The views of a scene show one set of named points, each view turned or mirrored, and shifted as a whole, with a little noise and some points left out.
(in the rows, 128 means zero)

Scene 1
View 1
k421: [111  98 107 129 137 135 170 123 125 107 143 116  89 140 164 121 117 142
 147 111 138 137 119 121 112 104 150 103 120  42 136 154 140 144 143]
k354: [131  96 102 119 151  98 173 111  87 117 135  91 111 122 141 120 104 139
 157  91 133 142 159 106 129 114 102 124 156  74 108 172 139 163 135]
k200: [ 98 128 124 146 155 147 143 123 150 111 133 130 101 150 199 164 116 105
 118 146  86 125 102 110  89 112 181  76  69  65 170 132 154 121 143]
k772: [140  89 116 125 129  91 181 122  95 101 136  85 102 106 122  94  91 155
 165  92 152 153 131 107 169  97  78 137 168  77 101 171 120 149 138]
k437: [112 119 117 151 145 141 153 130 142  99 135 117  94 134 183 140 113 112
 143 124 112 136  89 114 120 102 145  86 101  73 157 143 137 123 140]
k314: [140 120 129 153 141 107 156 133 122  89 122  90 104 105 154 126  86 105
 159 113 107 148  89  96 166  91  88 104 126 113 135 154 120 115 143]
k520: [120 117 115 129 159 107 151 111 105 120 129 103 117 137 169 156 101 113
 130 124  90 131 151  95 104 118 138 101 107  84 133 155 153 144 139]
k983: [ 76 103 139 115 143  98 156  92 129 131 152 142 123 149 163 144 122 187
  70 154 122 125 146 123 100 142 170 142  84  43 127 132 148 149 119]
k468: [113 118 163 148 126  89 151 121 142  94 130 113 122 118 151 136  83 143
 108 164  98 141  92  99 166 102 121 124  82  95 131 133 123 109 139]
k376: [115  91 129 131 110 130 175 138 142  85 144 119  85 137 137  98  97 161
 148 133 150 146  96 125 145  82 149 115 111  31 124 152 134 127 158]
k32: [ 90 107 110 134 160 124 162 105 124 128 149 124 100 132 183 130 135 154
 115 102 147 135 109 132 107 133 131 115 128  60 151 137 132 151 105]
k276: [131  98 128 129 118 112 168 132 122  90 133 100 100 129 133 113  82 139
 156 132 122 143 125 105 151  85 132 114 113  61 111 164 141 130 163]
k342: [112  99 118 139 135 116 173 120 127 102 144 109  95 115 152 101 114 159
 141 104 158 146  93 125 152 105 105 125 138  64 134 148 117 137 128]
k86: [120 123 143 119 155  74 138  99  97 128 119 101 144 140 155 181  81 117
 103 162  51 125 190  74 108 128 145 116  79 102 113 155 162 142 146]
k31: [131  88  99 128 135 124 180 126 108 101 138  98  86 126 142 102 107 141
 173  88 156 148 122 118 137  93 113 112 155  54 121 168 134 150 146]
k890: [126  89 151 120 110  71 174 120 111  94 139 100 120 115 106 101  76 180
 130 142 134 148 138 104 178  95 106 153 119  68  89 161 125 135 149]
k475: [102 140 107 164 170 177 136 132 159 106 135 132  84 151 230 170 132  73
 134 124  87 124  70 113  73 111 184  46  73  71 199 129 154 113 140]
View 2
k772: [119  94 129  76 127 120  95  81 114 145 127 160 126 193  79 135 166 125
 155 137  99 129  84 134 106 158 132  92 100 152 189 101 116 127  82]
k314: [133 118 146 122 136 148 103  56 134 121 133 178 123 146  91 105 132 130
 175  99 107 120 112 116 124 139 150 130 115 122 219 141 118 147  86]
k520: [ 98 104 153 145 120 138 130 129 173 133 139 144 129 149 133 119 140 152
 153  83 125 143  94 132 117 120 107 139 118  90 182 136 143 143 104]
k376: [100 147 137 109 120 140 115  81 188 140 166 166 138 208 123 124 132 143
 158 134 109 132 126 134  50 126 141 114 108 144 189 100  77 162  82]
k31: [120 113 139 101 112 122 122  93 146 134 144 144 117 206  84 128 165 141
 160 115  92 129  93 141  79 131 139 101 101 138 178 109  93 123  89]
k437: [115 142 149 144 118 148 137  95 189 125 157 147 127 158 124 105 117 159
 181  84 112 131 120 114  80 105 148 140 119 106 195 149 100 152  97]
k983: [ 59 132 125 112 119 133 118 163 210 177 142 113 172 158 192 131 110 172
 161 130 143 155 100 104  66 111 100 128 117 124 157 118 142 171  96]
k200: [100 151 159 170 114 156 148 120 224 124 162 137 136 139 160  99 103 170
 178  67 125 140 128 116  79  90 128 162 127  78 192 159 114 164 108]
k468: [ 94 135 135 120 142 160  88  75 168 148 138 180 157 135 150 107  96 138
 167 128 135 136 128 102 105 137 130 141 119 125 216 130 135 185  84]
k276: [102 122 143 118 125 145 107  80 165 134 151 184 132 192 117 126 143 133
 145 119 116 135 113 145  87 140 123 123 107 124 200 102 104 156  88]
k475: [124 164 170 190 107 157 171 114 233 107 169 122 118 133 140  86  95 180
 202  38 109 129 135 107  74  69 151 169 131  70 191 187  93 153 112]
k32: [107 133 131 106 112 119 134 135 182 154 140  94 140 161 132 119 127 170
 189 109 109 136  93  95  70 103 143 115 114 132 158 145 114 136  95]
k890: [ 85 109 123  82 137 139  74  84 141 161 132 185 152 186 126 138 141 125
 138 163 127 141 101 130  96 165 111 109 101 153 198  85 131 165  76]
k354: [108  87 138 102 117 116 116 122 136 141 130 141 121 185  99 138 169 140
 147 111 107 139  75 139 112 139 112 104 104 127 169 110 131 119  95]
View 3
k200: [124 111 112 165  99 127 115 107  84 165  96  85  57 133 180 128 203 111
 138  81 201 124  98 106 147 157 112 125 142 199  85 143 175 117 119]
k342: [122 135 125 126 108  98  86 159 142 148  63 158  99 122 154  93 133  91
 138 100 170 110  91  93 149 167 115 114 116  97 111 120 206  92 100]
k376: [124 131 132 140 103 103 106 147 122 176  44 138  72 112 143  99 140  94
 104  84 154 101  94 135 159 182 122 129 110 121 127 105 209  85  89]
k32: [128 123 118 129  93 104  72 151 130 138  76 121  72 125 156 101 175 112
 158 103 176 111 102  76 137 134  99 124 131 142  80 154 184  98  98]
k314: [112 132 112 148 127 114 126 134 112 156 102 166 131 148 183 113 126  74
 143  89 208 136  81  92 155 196 131  97 125  97 122  97 203 116 136]
k890: [120 134 115 128 106 146 116 175 113 184  78 198 100 121 133 102 129 118
 137 106 116 126 107 118 158 186 126 131 110  54 145  83 217  96 109]
k31: [128 127 139 142 105  94 107 154 141 147  64 152 115 133 146 119 103  66
 109 108 158 127  94 108 150 149 124 116 134  85 118 123 200  96  79]
k468: [114 130  95 139 115 148 119 141  89 183 102 165  81 127 172  98 180 126
 164  83 174 122  93 104 154 210 120 120 110 118 124  92 203 107 146]
k86: [126 102  98 165  96 191 150 132  57 182 146 151  95 148 154 157 186 145
 165 116 131 174 117  96 144 145 121 146 160 122 108 129 175 142 133]
k276: [123 127 128 155 113 121 131 134 104 178  70 146  97 129 153 120 128  86
 107  92 161 126  95 131 157 181 133 123 126 111 131  99 206 104 104]
k983: [135 115 108 128  78 151  84 162  98 170  85 131  42 109 131 105 207 162
 166 109 113 116 122  93 140 131  94 156 128 141  95 148 184 100  98]
k520: [130 111 116 159 103 141 127 130  93 157 117 131  99 148 160 148 159 109
 145 110 161 152 104  90 141 136 118 129 159 128  99 139 179 126 115]
k354: [130 121 131 143 103 122 115 162 128 146  91 167 127 143 141 136 108  88
 132 125 138 146 107  89 143 131 119 125 147  70 113 131 190 109  88]
k475: [124 111 117 174 104  97 109  89  95 145  94  58  62 142 200 129 203  88
 135  73 246 120  86  96 144 154 110 113 151 230  66 155 168 121 120]
k421: [129 121 133 144  98 104 102 142 123 155  64 124  81 126 150 118 143  93
 118 101 163 119 100 110 147 144 115 129 136 133 102 135 190  99  84]
View 4
k342: [ 74 109 140 112 136 133 110  92 143 111 186 106 164 152 170 109 118 128
 136 102 126 136 153 116 119 182 103 101 117 121 174  97  89 108 146]
k276: [104 127 167 111 100 148 132  92 133 150 206 121 169 160 154 147 137 113
 114 121 115 125 150  95 113 179  98 107 115 120 180  95  95 120 125]
k437: [ 96  99 128 126 126 124 155 111 134 141 156 133 190 134 154 126 122  93
 120 103 104 120 107  90 100 207 131  81 104 100 178 101 106 120 153]
k772: [ 85 105 161  92 110 125 110  80 142  96 219  89 140 178 172 138 136 160
 118 100 138 141 180 122 129 170  75 119 126 124 160  95  86 117 103]
k421: [ 96 102 141 108 136 135 136  81 137 162 172 125 166 131 177 123 133 113
 128  98 105 127 138  91 112 177 116  89 123 109 164  83  99 116 163]
k314: [ 95 102 142 117  99 115 149 119 136  83 191 105 185 175 137 148 123 122
 104 111 126 126 126 114 109 212 106 102  98 108 178 119  95 127  98]
k376: [ 96 125 156 115 127 157 114  80 120 164 209 128 171 152 159 121 116 105
 132 117 116 126 150  96 112 175 102  99 113 137 200  91  84 102 164]
k354: [ 87  97 152  92 121 120 126  81 154 121 182  98 140 152 188 139 154 150
 120  92 120 142 168 109 126 166  95 107 135 101 136  83 104 127 117]
k86: [ 97 148 178 120  70 141 181 145 193 159 141 138 173 125 171 172 188  85
 130 151  96 139 141  82 114 175 119 117 117  58 126  80 154 164  87]
k983: [ 65 155 155 127 134 160 126 116 189 179 131 141 167 101 199 103 155  76
 182 139  96 151 160  99 122 157 126 112 122  86 148  60 135 126 168]
k200: [ 99 111 127 135 125 133 177 124 146 175 126 157 204 107 158 131 133  62
 129 116  85 117  89  74  92 208 149  75 102  79 172  95 129 131 164]
k890: [ 80 165 191 115  94 167  98 103 160 131 221 110 157 168 166 133 142 116
 146 149 129 145 194 120 132 158  75 137 116 126 179  87 100 114 111]

Which points are out of place in each view (at most two, in the order of its rows)? Write none if all are in place.
view 1 => none
view 2 => none
view 3 => k32, k276
view 4 => k354, k890
